Each row is a point on a tangle of strands that fork and nearly touch. The rows are in no order.
Two points are linked if the straight distance between their rows is under 136.
fikul:  -8 -53  -2  17   2  11  24  21 -23  -4  23  45  20 -22  17  48 -15  38 -18  51 -11   6  10  13  14  -8  25  -9 -54 -41  -7 -27  -3 -18  27 -31   2  21 -59  10  -5 -28  17  31 -16  17  17 -37  40   1 -35
dede:   6  28 -20  32 -31 -24  14 -10   8 -29 -30   4   1   8  -9 -42  10 -57  -6  -6  19  11  22 -55  -3  20 -24 -23  -1  42  27  25 -54   6 -16 -15   0  10  13 -53  21 -18 -29 -23 -10 -17  37  14  -6  31   8
sar: -30  21  37  12   2  41  24  27  16   4 -20  12 -21 -13  65  52 -11   4 -18 -32 -17  23 -60 -21 -11 -14 -41   9  16  -6  43  -6   2  19  36  -3  13  67   0  23  17  49 -24  31  40  26  10 -13 -32   9  -6
Dadat: -32 -41 -26 -12 -31  24  -9   7 -16  -7 -10  27  35 -36  19  29  11  10  -1  31  14   9  48   2   0 -17  10   6 -24 -31  18  -6  15   7  31  30 -19 -20  -6  17  -7 -28 -22  -9   4 -12  22 -39  -5  32 -40
venov:  -5   4 -18   7 -26   1 -10  -8  22  14 -15  -1  11 -28 -15 -39  -7  -8  13  -3  13  -2  40  18  -5 -14 -13  -2 -15  -6  27  52  -7  -7  12   7  -5 -23  35 -24  -7  -2 -63 -43  -3 -20  21 -10 -55  10 -25
sipit: -12  20   4 -54  -6  -5 -34 -28 -14  -5  -6 -14  30  -2 -31  -6  20   8  46 -54   8 -20 -17  22   6   8 -13  50  58   9 -37 -44  50  18 -17  24   6 -24  32  13  42  23  22  15 -29   0 -17   3 -15  10  -3
kivu:   3 -17 -18  40  14 -30  41   7 -15  18  20  15  -5   3  21   1 -30  -7 -27  74 -15  -5  24 -33  22   2  18 -42 -36   7  16   6 -58 -18 -18 -50 -20  -3 -40   0  -6 -48  14  11   1  -1  31  -5  27  -9  -9
zad:  27   0  -2  30 -21 -24   6 -13 -13 -38  -2   4  13 -28 -41 -10 -14 -28   4  41  10 -11  39 -16  12  25   4 -17 -19  10 -38  -4 -43 -17 -68 -20   9 -29 -36 -24  -9 -50   6 -16 -20 -40   8 -10  65  14  48
sefa:  -5  21  13  46 -18  -4  31   8  15  22 -19   7   6 -25  29   4 -28  -9   1  16  -8  -4  -9 -36   7  -6 -28 -31 -12  17  47  26 -45   7  -4 -53  -4  33 -12 -16  38  -5 -29  17   2  17  58 -16 -31   3  -8
pedan: -27 -33  19 -26 -25  46 -21   2   6  23   6   3  13 -28   9  11   1  43  22 -25   1  -3  11  42 -12 -12 -10  19  -6 -48  11   3  24  -9  35  21  -1  -8  19  15 -17  25 -36 -32  17  13  -5 -39 -52  20 -31
duko:  28   7   3   2   3 -27   3  -5  -9 -24   3 -14   1   4 -40 -11  -5 -15   2  16  -8 -17   7  -7   5  24  15  -9   4  16 -41 -19 -14  -4 -63 -17  10 -15 -22  -9  -3 -24  27   8 -25 -11  -7  10  52 -10  45
ronub:   7  16  -3  -8 -40  -1 -13 -14  -3 -45 -29   6  25   0 -31  -9  25 -22  21 -50   9  11   3  -5   1  12 -30  18  23  28 -16 -23  10  -9   3  18  31  -2  17 -41   8   9 -13 -13 -35 -11  -3  20   5  26  22
fomik:   4 -40   2  39   6  -2  32  20 -11   1  12  34  10 -39  25  32 -27   3 -21  66 -17  -6  14  -5  19 -11  26 -29 -55 -17   2  -3 -31 -13  -9 -38  -1   6 -56  19 -15 -40  16  24 -12   8  20 -33  47 -14  -1
Sis:  39  10   3  21  28  -7  22   8  13 -13   2  -2 -30 -24  26  11 -27 -27 -33  65  -5  -4   0 -24  -4   5  37 -21 -20  -4 -12   9 -12  -6 -38  15 -14 -35 -15  34 -52 -24  28  14  23 -17 -16  12  68 -32  61
paf: -50  22  15 -18  -8  16  -5   4   5  53 -11 -21  41 -34  39  30 -26  18  18  12  10 -47  -1 -15  -7 -20  -7  13  20  -3  23 -11   8  26  -4 -11 -40 -15   7  50  38 -13  -2  25  10   2  33 -35 -44  24 -39
deg: -32 -15 -44 -48  11  16 -20  -6 -20  26  23 -10  -9  69   9 -14  22  25  13 -18   0  16   9  -6   1   9   1   8  16 -26   7  -3  10  -3  50  26  -4  12  29  -4   2   9  -5 -26  16  12 -17  12 -51  21 -50
sukis: -26 -15   7  -2 -41  16  -7   2  -3 -14 -29  19  62 -67   8  30  -7   0   9  15  26 -21  34   7  -4 -17 -17  10 -16  -4   9 -15   8   3  10   3 -14 -20  -2  11  16 -29 -25  15 -14 -21  45 -41  -3  34 -23
liger: -24 -39 -51 -51  -4   5 -12 -10 -38  -3  34  10   8  70 -21 -11  31  28  13 -21   0  32  15   0  12  12 -14  19  12 -13 -16 -29  27 -22  50  17  19  19   7 -26   8   0  15  -9 -10  19 -25  23 -23  19 -44
fuv:  15  18  14 -45   3 -18 -41 -35 -13  12 -11 -17  28 -33 -41 -22  11   3  49 -43  17 -33  -6  41  15   3  18  35  42  12 -54 -19  41  16 -51  13   0 -52  15  28  41   3  24   1 -39  -8  -8 -10   9 -10   7
dusek:  50   6  -2  39 -19 -25  22   9  10 -51 -11  10 -37   8   2 -16  24 -50 -38  14   8  30   6 -25  -6  25   9 -22 -20  21 -13  16 -39  -5 -22   4  13   4 -24 -35 -25 -15  -5 -32  23 -17 -16  14  59 -11  60
zafin:  -6  21   0  17  18  -8  -7 -22  21  60  18 -22 -14  17 -11 -35 -27  30  38 -21 -18 -17  -6  18   0  -7 -27  -1   5  -1  30  49 -18 -16  -1 -37   5  18  25 -27  21  17 -34 -17  -6  11  18   4 -75  -9 -26
Los: -45  34   9 -24 -12  17 -12   2   6  14 -33 -11  34 -33  43  27 -11  -6  16  -1  27 -32 -15 -30 -16 -19 -19  29  38  21  10 -30  19  44  -8  19 -36 -20  30  52  49   1   6  35   5 -10  36 -25 -21  36 -16
Rodub: -11   2 -22 -44  26 -20 -31 -32 -15  58  33 -37  18  26 -34 -45   1  26  27  -3   3 -25  20  30   3  -4  25   1  24 -15  -9  14  13   3 -10 -12 -30 -33  33   6  18 -25   6 -19  -9  -5  -8  -1 -55  -6 -37
med:   0  -6 -39 -45  39 -22 -21 -23 -35  26  27 -26  17  35 -42 -29   3  19  20  10  -4 -22   9  15  16   5  43   6  30 -13 -42 -16  24  -1 -34  -1 -11 -40   4  13  11 -24  44   4 -15 -14 -18  15   2 -21 -22
ritem:  -5   3 -31  14  17  -6  15  15  17   3  -7   9 -58  49  37 -19  12 -13 -39   8   2  46  -4 -24  -4 -14  10 -22 -11   3  21  45 -17  20  49  14 -11  19  17   7 -14  21  -5  -9  46   0  -7  26 -25 -16  -8
sogar:  25   7 -28 -31  10 -29  -9  -9 -29 -34 -10 -13   0  11 -40  -3  24 -23   9   9  -4  -5   5  -4  10  24  25   9  25  15 -68 -40  27   6 -61  37   8 -41 -12   7 -20 -24  54   7 -18 -28 -30  17  58 -15  41
Guk: -19  33 -21 -44   8 -16 -33 -24   3  39  -8 -40  17  -1  -8 -40   4  -9  31  -2  19 -31  15   8 -10 -10  12  13  39  11  -6  11  28  27 -30  24 -36 -53  48  34  29 -11  -1 -14   0 -19  10  -3 -38  15 -17
notab:  12 -19  -8 -27  62   5 -26   9  -7  25  37 -19 -34  57   5  -3   3  36 -19  22 -10  -5  -5  26  -1  -6  62 -19  -7 -34 -11  34   3  -2  14  13 -25  -4   4  21 -43  10  42  -4  13   8 -45  31  -4 -52  -7
Kekeg: -16 -33  21 -11 -28  39  -7  12   9   9   7  37  -8  -9   0  13   6  28  18 -44  -6  33   9  41  -4  -7 -31  20 -23 -45  27  16  21 -31  58  27  23  15   6 -14 -27  25 -42 -42  14  13 -13 -15 -40  12 -25
Mipor:  16 -22 -27  24 -18 -14   1  -8 -13 -14   1  13  20 -37 -22 -10 -15 -20 -16  55  16  -2  61  -3  11  -6  16 -19 -40  -4 -10  15 -24 -12 -26  -4  -5 -37 -12  -9 -19 -54 -22 -31  -7 -39  11 -17  32   2  11
dev: -15  19 -15  -4 -28  -6 -13  -9  -3 -17 -35  -2  42 -47  -8  -5   0 -30  12  13  24 -14  38  -8  -1  -6  -2   9   8  18 -13  -2  15  12 -14  18 -15 -47  22  14  16 -27 -15  -7 -14 -35  32 -17   7  29   5
Zup:  -2  27  16  27 -14  -5  35   7  -5  -8  14  10 -13  49   3   2  10  -5  13 -51 -24  17 -46 -27  -5  29 -61   2  13  37  40 -27 -25 -16  21 -25  47  80 -10 -57  48  24  -7   2 -14  40   6  28 -17   9  -3
Mifot:   8  33 -32   8  -2 -22  20   1   6 -17 -33  -6 -14 -21  37 -10  -8 -66 -18  58  21   1  21 -52  -7   1  10 -22   1  29  13  14 -23  19 -21  31 -26 -44  12  21 -20 -33  -9 -14  26 -37  24   9  25   5  25
rofal:  18   5 -20  19  23 -26  -2   2  16  22  -2 -22 -21 -15  16 -39 -27 -25 -23  61  15  -6  45   0  -8 -24  27 -41 -31   4  23  67 -36  12 -31  -3 -44 -54  24  11 -31 -30 -28 -26  27 -41  20   7  -8 -30   8
kulip: -19  25 -14 -13  -5   2  -1  -5 -14  16  16 -11  -9  67  -5  -7  11   8  31 -61 -27   5 -36 -21   0  24 -55  28  32  28  15 -34   6 -13  27  -6  36  63  16 -32  47  31  -3   4 -17  35  -4  37 -45  25 -18
kevan:  31  21  -4  43 -30 -29  14  -3  13 -45 -19   4 -24  13  -9 -40  26 -49 -20 -14  11  31  14 -31  -8  28 -18 -20  -4  39   7  21 -50  -4 -15 -11  17  13 -10 -61  -9 -11 -26 -35   4 -17   2  18  20  11  40
zud:  13  -6  13 -12 -18  26 -18   7  23 -22 -19   3  -5 -30 -10   8  19   6  -6 -12   3   4   7  31 -13 -12  15   9  -5 -19 -12  10  38  10  15  37   8 -19  14   5 -36  24 -16 -16  10 -11 -20 -16  15 -13  26
pez:  27 -44  14  38  17  -1  29  24   4 -18  24  46 -51  26   8  -3  14  14 -42   9 -14  55  -7  24  20   4  19 -19 -41 -26  10  21 -18 -17  49 -17  19  39 -37  -4 -32  13  14   7  29  12 -40   2  32 -37   8
lin:  19  31  26  12 -22  15  -7   8  39 -44 -44   1 -19 -36  18  19  17 -30 -24 -19   4  10 -21  -1 -18  -9  -7  11   6  18  -6   7  25  22  -5  50  12  -9  16   8 -32  33 -17  -7  20 -10 -10   2  31  -6  54
baf: -18  -3  30  21 -16  17  13   3   3  36   6  18  39 -35  -8  27 -41  32  28  -6 -10 -40 -11  25  10  -9 -28   8 -14  -6  16 -23  -3 -25   3 -64  14  27 -23  -5  33   5  -8  32 -32  23  31 -24 -28  14 -20
Fisaf:  -5  21  10  56 -44 -18  29  -9   3 -10 -27  11  24 -19   0 -15 -12 -34   6  -2   6   6   5 -39  -1  11 -42 -23  -6  31  38  12 -57  -8  -7 -50   8  18  -9 -46  37 -24 -37  -2 -23   3  58  -6 -18  32  -5
Tigev:  12   2  -6  25   0 -17  -7  -3  17  17  -6 -10   9 -49  -8 -25 -31 -22 -11  47  11 -15  48  10   7 -18  26 -22 -29   8   5  44 -20   2 -39 -17 -21 -42   6   7 -19 -29 -31 -22  -5 -30  32 -18   5 -11   9
ged:   1  29  -1  33 -11 -11  36   9  17 -27 -29   8 -12 -16  41  12  -7 -56 -32  29   5   5  -7 -58  -9   3  -7 -12   8  38  12  -6 -21  20 -21   9  -7  -4  -2  12  -4  -6  -1  10  23  -7  30   2  36  11  37
Zov:  -7   4  42   3 -31   1 -10 -15  -4   1  -6  11  64 -42 -39  18 -23  15  51 -38  10 -31  -6  35   2   3 -43  26   7   3  -4 -30  17 -23  -8 -33  25   6  -2 -20  46   5  -4  18 -53   2  23 -13 -13  27  -4
fozub:  -1  37  16   0 -24  29  -2   8  34 -38 -42   2 -16 -15  28  13  26 -31 -15 -51  15  18 -31 -15 -30  -7 -33  19  23  24  20   0  22  26  26  54  13  11  32   6  -8  47 -31   0  29  -4  -8   5 -11  12  36
vob:  13  53  20  19  23 -15   1 -12  30  26  -7 -37 -16   4   5 -21 -20 -11   8 -14 -14 -32 -33 -18  -8  -3  -8  -7  31  41   0   6   2  19 -42 -29  -4   4  19   6  38  20   6  18  -6   6  23   9 -16  -8  22
kosem:  -4 -20  29   3  19  18  -3   3  13  56  26  -3  26 -35   3  17 -37  51   9  28 -20 -40 -16  37  12 -24  13  -3 -20 -30   9   2  -1 -11  -9 -54  -8   9 -27  24  11   7  -1  26 -15  23  14 -33 -26 -21 -20
pake: -17 -45 -49 -24  -5   5  11   4 -33  -6  12  13  12   1  13  11  10  -4 -23  54  14  20  48 -16   7 -10  35 -10 -26 -27  -5  -8   5  -5  27  35 -22 -31  -2  21 -30 -52   7 -11   9 -16   4 -11  31  15 -36
vumo:  14 -22 -17 -15  39 -15 -37 -14 -11  34  46 -27 -25  57 -45 -49   0  41  14 -13 -12   4  22  58   3   6  27 -14  -9 -26 -16  43   2 -37  14 -17   1  -4  20 -35 -24  12   4 -28  -6   8 -37  38 -46 -41 -24
Renip:   2  33 -14 -11   6 -10 -13 -19  13   5 -17 -28   1  -3 -11 -24  -2 -20  11 -10  14 -15   7  -6  -5  -2   2   4  29  34 -12   9  10  25 -31  14 -11 -35  31   6   9  -1   2  -1  -1 -21  14   9 -12   3  14
tugub:  -9 -27   3 -22  19  14   6 -11 -17  40  45 -10  38  10 -30  22 -21  50  15  17 -19 -35 -22  24  12  -9  20  14   0 -20 -19 -43  16 -17  -6 -43  -3  20 -30  11  25   6  34  23 -29  24  -7 -13  -2  -3 -30
Gupo: -36  22  27  -9 -36  34 -10  16   1 -13 -26   9  37 -27  24  32   4   0  29 -52  11  -6 -23 -10 -16  -4 -64  42  28  13  26 -27  19   7  19  20  11  30  24  -4  34  25 -28  12 -15  13  24  -7 -36  48 -10
Puve: -42  11  10 -28  -8  29  -3  15  -4 -17 -25  -4  25 -29  44  57   3   1  -6  -1  24 -14 -20 -29 -19 -14 -15  27  26   4  -1 -48  43  32  10  35 -26   2  12  40  21   4  12  48  15   0  18 -18   7  46  -6
bogu:  40  12 -28  -2  -3 -42 -30 -21   4 -51 -20 -17  -6  -5 -54 -45  27 -41  -3 -10  14  16  49   4  -1  24  21  -5  13  18 -44  30  -5  -5 -51  30   7 -38  13 -40 -40 -17 -10 -38  -6 -52 -25  35  25 -12  45
Kasu:   6 -52  10  15   5  22   0   3  -7  45  36  15  22 -19  -5   1 -24  54   6  32 -20 -15  22  52  11 -21  15 -14 -46 -48  17  20 -14 -33  20 -56  -3   3 -32   6 -10 -10  -7   4 -12  17   4 -33 -23 -22 -29
bon:  22  11 -37  12  -4 -45 -23 -26   0 -13  -5 -20 -14  19 -45 -66  13 -26  -2  -7  14  13  46  -4  -1  15   8 -14  10  26 -16  39 -20  -5 -29   1   1 -30  25 -55 -15 -19 -26 -43 -14 -37  -2  37 -12  -4   5
Kipi:   4   7  41 -13   3  11   1   0   0  -4  -9  -3  28 -40 -16  46 -18  10  10   4   2 -44 -40  24   0  -8  -1  18  11   0 -27 -52  41  11 -34 -10   0  -8 -29  38  18   8  37  48 -26   4   0 -25  40   2  29
zanu:   5 -30  -2 -29  19  15 -18   5   2   1  18 -10 -18  15  -5   6  16  26  -9   8  -8   9   1  32   0 -12  40   4 -13 -35 -19   2  34   2  23  27  -4 -13   0  15 -39  17  18  -8   9   5 -36   4  10 -28  -2
tipeg: -19  -5  -3 -26 -11  12 -25 -17  17  41   9 -21   3  -8 -20 -35   5  24  33 -28   4  -9  34  46 -12 -12  -7  11  -3 -31  25  36  12 -11  19  19 -14 -26  42   1 -11  18 -48 -56  12  -3 -10 -11 -80   8 -36
veb:  13 -28  29  58 -46   2  33  34  -2 -61 -23  59 -12 -35  14  28  21 -26 -38  -9   1  61   4  -3   5   7 -18 -16 -42  -6  29  -6 -22   0  34   5  32  36 -42 -25  -7  -5 -23   3  16   2   3 -42  49  -2  16
Keme:  -8  10 -20   5  28  -2   1 -15  -3  45  30 -11 -13  63  -1 -21 -14  20   5  -2 -24  -8 -13 -13  14   5  -7 -10  12  10  13  16 -12  -6  12 -37   7  44   1 -19  26  13   6   5  -7  24   7  19 -47  -5 -32
timen:  22  53  42  40 -15  -8  27  12  44 -32 -35 -10 -20 -25  37  10  -3 -49 -27  -3  -1  -2 -43 -42 -17   3 -18 -17  14  53  19   1 -30  17 -31 -10   6  16  -3   0   9  16  -7  15  23   3  27   5  34  -7  52
revu: -30  16  12 -18 -10  28 -12  -4  -4  24   5  -5   8  18  -7  -1  -7  18  52 -59 -10 -14 -29  10  -2   3 -53  46  26  11  14 -21  18 -16  17   3  18  30  24 -11  45  30 -17 -11 -20  20   6   8 -63  37 -21
Nadi:  31  22  38 -18   8 -14 -22 -22  -4  -7 -11  -7  27 -35 -51   6  -7  -9  40 -31   8 -49 -29  38  14   8   4  23  38  11 -55 -42  39  15 -65  -9   8 -30 -10  23  30  12  31  25 -45  -8  -7 -16  39 -17  33
Vamaf: -20 -23 -12 -14   4  24  -5   3  -3  21  27  13 -39  56  12 -11  12  33  12 -42 -11  46  -2  26  -3   3 -22  16  -7 -31  21  27   4 -25  69  23  17  37  27 -10 -17  37 -27 -45  28  17 -33  16 -64   5 -38
dezil:  17  -2 -29  -2  31 -30 -33  -5   6  14  17 -23 -24  39 -34 -55   3   9  -9   4   2   2  34  32  -1   1  23 -17  -5   0 -17  49  -4  -9  -9   2  -3 -16  26 -37 -32  -4  -8 -32   5 -15 -24  34 -25 -32 -14
Bisat: -29  -1 -11 -47  -1  26 -21   6  -6 -29 -15  -4  13 -23  26  33  21  -5  -4   2  18  -6  -1 -24 -22 -10  12  33  22  -5 -19 -44  50  31  10  64 -25 -29  12  42  -5  -5  22  22  11  -1  -4 -13  34  22   5
Zor:   3 -38  15  29 -40  14  22  19 -11 -43  -1  54   4 -11  -4  19  21  -3  -3 -39  -4  54  -1  12   1  10 -33   7 -27 -12  27 -18   1 -24  53   5  48  37 -22 -38  -3   3 -20 -14  -7  11 -15 -17  17   8   0
linav: -23   5  50 -12 -32  50 -18   0  34  20 -15  -6  14 -59  15  19 -20  29  24 -41   1 -19 -13  35 -12 -25 -28  27   8 -28  24   7  27  -4  17  13  -1  -3  25  22  -2  44 -45  -5  11   6   7 -35 -53  12  -2
mevi: -46 -44   8 -37  25  42  -3   5 -23  30  26   0 -18  43  52  44   7  41 -10  -4 -17  16 -22  -4  -5 -13  10  14  -1 -58  15  -2   7   4  67   5 -16  41  -7  38 -10  22   1   7  36  33 -30 -14 -35  27 -61
ridi:  16  18 -21 -42  61 -37 -16 -16 -26  42  12 -39  -1  14 -25 -19 -11   4  14  29   3 -28  -4   7  -2   0  53  -4  36  -3 -27   4  21  13 -60  20 -33 -72  21  56  -8 -36  62   5   2 -23 -21  17  23 -39   4
Dodi: -34 -30 -36 -29  19  10  17  15 -37  -5  21   5  19  11  27  40  -2  12 -12  54   2  -7  -2 -36  -2 -13  25   2  -4 -22 -11 -41  15   6  12  19 -24 -22 -16  43  -9 -38  51  27   0   3   3  -4  50  20 -33
zele:   7  -9  19  -1 -38   1 -21 -28  -7 -22  -8  10  46 -36 -63 -10  -2   8  50 -43   9 -18   9  37  14  13 -28  24   8  -2 -21 -20  18 -23 -14 -10  35 -16   4 -34  20  -6 -17 -14 -54  -4  -1  -2   2  20  12
kod:  -6  12 -17 -42  -1  -5  -7  -7 -16 -38 -23 -12  16 -11  -2  16  21 -21   9   6  12 -12  -4 -31  -2   6  11  26  33  18 -38 -52  38  25 -30  58 -13 -40   5  38   6 -18  47  24  -8 -18 -11  10  51  16  24
Gita:  42 -20  15  27  24 -22  10  22  12 -31  15  19 -68  53   3 -18  21  -2 -49  -8  -7  41 -20  15   6  11  31 -22 -28   5 -14  33 -14  -8  18   3   9  33 -17 -23 -49  20  22  -8  33  12 -48  35  37 -51  34
zute:   5 -42 -15  32  13 -10  17  22   3   1   1  41 -39  24  30  -9  11   3 -41  26   5  55  13   5  19  -4  22 -28 -44 -20  27  44 -33  -2  54  -1  -7  16  -9   0 -29   0 -10 -11  38   3  -8  -7  -6 -26 -14
rek:  61  13  27   6  -1 -12  -9   7  16 -42 -10   0 -31  16 -40 -10  36 -13 -21 -36 -15  11 -16  15  -8  17  13   3  12  16 -42  -1   9  -5 -28  18  27  13 -11 -43 -40  33  13  -4  -3 -10 -52  28  49 -37  66
Doka: -14   2 -36 -11  35  -6  19   8 -11  27  16 -10 -33  50  41  -2  -2  -6 -26  38   1  15  -5 -46  -2 -13  16 -25  -1   7  12  19 -20  20  23  -6 -25   5   3  21  -7  -9  22   6  26   7  12  19  -4  -7 -25
zus:   4 -40  14  -5  57  23 -17   4  11  48  52 -11 -31  40   7  -4 -13  58  -8  20 -19   0 -15  47   8 -13  33 -13 -23 -51   8  40 -16 -18  43 -31 -17  25 -15  16 -25  29  18   6  11  32 -40  10 -27 -40 -24
nemi:  36  28   7   0 -27 -16  -8  -6  12 -67 -26  -1   0   5 -33 -16  44 -39   0 -53   3  21  -5  -6  -7  25 -19  14  24  36 -26 -14   5   2 -17  29  26  -1   9 -45 -10  19  -4 -11 -16 -17 -21  33  33   4  61
nav:   1  58  31  20   8   5  -5 -21  39  49  -7 -35  -5 -19   0 -26 -30   8  28 -27  -5 -34 -25   0 -10  -7 -28  -1  23  22  24  38  -7  13 -25 -30  -5   1  32   6  36  33 -37   1  -4   7  30  -3 -65   1  -4
lod: -20  -7 -43 -35  54  -5  16   1 -28  39  30 -24  -3  45  25   5  -9  14 -10  52  -3 -19 -14 -38  -2  -5  41  -9  14  -4   7 -13  -4   3   0   2 -39 -18   1  44  -7 -30  54  16   6   3  -1  18  12   1 -37
Gilog: -42 -13   9 -17  12  43   9  19   1  14  -7   5 -26  15  74  52   6  13 -20  -9 -11  25 -34 -31  -5 -21  -8  11  12 -30  26  -3   5  30  56  18 -10  48   1  48   0  38 -15  22  48  30  -4 -18 -40  24 -44
Nuz:   2 -19  22  36 -27  10  29  26  -9 -61 -19  55   0 -37  27  54   9 -17 -34  21   1  25   4 -20  -2   4  -3  -9 -44 -10   8 -33  -2   1   8  12  18  21 -42   9 -12 -12   0  28   3   1  10 -30  68   6  19
fero:  -6 -14  -2 -56  -9  -1 -25 -17 -32 -16   6  -5  40   9 -55  12  22  29  42 -49  -6 -10 -15  29  18  16 -15  44  38  -4 -50 -69  57  -4 -11  19  24   3  -6  -9  29   7  37  27 -41  13 -31   6   5   5   1
rep:  43   8   5  13  44 -34 -14  -9  -1  -5  10 -23 -35  12 -40 -27 -13  -5 -10  28  -7 -17   3  14   5  16  43 -25 -11  14 -40  21 -16  -6 -61 -14  -5 -27  -8  -7 -39 -14  29  -2  -6 -18 -31  27  42 -47  45
Pup:  -1 -48   3  19  24  11  -9  14  14  55  34  12 -15  -1  25 -17 -17  53 -12  25 -19  15  13  43  19 -21  24 -29 -52 -54  33  62 -30 -19  45 -42 -15  17 -20  10 -22   7 -16  -4  21  20  -1 -13 -45 -36 -35
kov:  16  -2 -18  11  55 -24 -14 -14  -1  42  46 -26 -47  83 -16 -44  -8  34  -6  -8 -22   4 -16  18   8  15  14 -25   1  -7  -1  38 -15 -17  10 -38   0  41   8 -30  -3  21  28   2  -1  23 -27  43 -38 -38 -30
safi:  17   4  -4  28 -22  -7  33  20  -1 -67 -24  28 -24  -8  30  19  17 -51 -39  30  12  34   4 -45 -10  21   3 -11 -10  24   1 -17 -13  14  -5  25  11   3 -23   0 -21 -19   8   4  23 -12  -4   3  71   2  43
reni:  -6 -28 -53 -31  -2 -19   1 -16 -46  -9  23   1  19  60 -48 -17  18  21  11  -5 -11  13  18   1  19  19   0  11   4  -2 -37 -30   9 -27  10 -12  21  10 -13 -40  17 -18  23  -2 -23  12 -16  26  -2   5 -30
rem:  24  39  32  50 -21 -24  43  18  21 -21   0  10 -33  39   7 -17  19 -32  -9 -44  -8  37 -41 -34  -5  36 -46 -19   9  38  48   1 -52  -7  15 -36  36  60 -13 -58  29  22 -14  -2   6  33  -4  13   0   2   9
veka:  53   3   6  13  27 -25   2   3   3 -22  14 -10 -53  48 -28 -20  23  -2 -26  -6 -15  18 -12  12  -1  20  29 -21  -3  17 -39   8 -13  -7 -24  -5  18  14 -15 -28 -42  14  31  -7   9  -2 -47  50  37 -50  44
Fugor: -20  24  30   4 -28  35  15  22  13 -10 -21  16  -8  -5  29  24   9  -8  -3 -59   0  30 -38 -15 -11  -3 -61  25  13   8  43  -8   2   6  37  22  32  46  16  -9  15  47 -31   1  16  21   4  -1 -28  19   1
Kagum:  16   1 -36   7  25 -18  16   7  -3 -14  -3  -5 -36  13  23  -7  -5 -37 -38  57  11  13  32 -33  -5  -1  37 -26 -18   5  -2  17 -11   5 -11  32 -18 -33  -2  27 -44 -30  16 -16  32 -19 -12  20  43 -17  23
kugaf:  22  18  51  23 -28  17  10  26  27 -55 -31  17  -1 -48   5  39  17 -28 -26 -32  -4   8 -30   7 -19  -3 -15   3  -9  15  -2 -10  11  12  -2  22  27  19 -19  -6 -14  36 -10  19   5  11 -11  -9  58  -9  60
zaf: -12  13 -20  12 -36   1 -16 -22  10  -6 -34   0  38 -37 -16 -31  -8 -27  29 -22  25  -8  36   1  -1  -6 -38   3   9  17  18  19  -6  -2   4   5  -1 -27  37 -28  21 -10 -48 -32 -23 -22  36   2 -35  37 -14
pem: -16 -49  -7   3   9  13  20  12 -30  15  40  26  33  16  -1  32 -14  44  -4  23 -18 -13  -8  12  13   1   4   2 -29 -29  -4 -38   2 -24  28 -39   7  42 -49  -3  11 -12  29  32 -28  33   6 -18  16   9 -37
peg:  -5  14   7  42  17 -17  47   8   6  28   5  -1 -12  -2  42   9 -29 -14 -14  52  -9 -13  -9 -52  10  -8  -1 -41 -16  26  23   6 -52   2 -28 -58 -14  22 -28   6  22 -19  11  32   7  14  53  -4   1  -7  -5
Tir: -41 -12  10 -44  22  21 -11 -12 -11  70  24 -34  34  -3  16  24 -20  43  20  13  -2 -51 -25  16  -1 -16  34  17  20 -30   1 -22  22  22  -2 -20 -47 -28  -1  61  26  -7  22  11   3   6  -4 -31 -38  12 -44
doraf:   7  17  47  10   0  17  10  26  11 -38 -14   6  15 -41   8  66  -7  -6 -12  -2  -3 -15 -44   0  -9  -6  -7  15   4  14 -19 -53  30  17 -25   4  13   9 -24  24   4  18  23  47  -5  15   6 -17  67  -2  43

A fork is a point with three links. Follow the links from the first point to the second and name the forks in between, in order.
bogu, pez | Renip dev
pake, fikul | veka kosem
sogar, sefa | duko veka kosem
kugaf, timen | lin kosem safi ged

Follow the links from the first point to the second, and from the first to the third. Name the last point that the two ways share.
Los, doraf, vob | veka
dusek, rek, kugaf | kosem
veka, revu, doraf | lin
fozub, pake, kivu | kosem
sefa, lod, Tigev | veka
med, liger, baf | dev
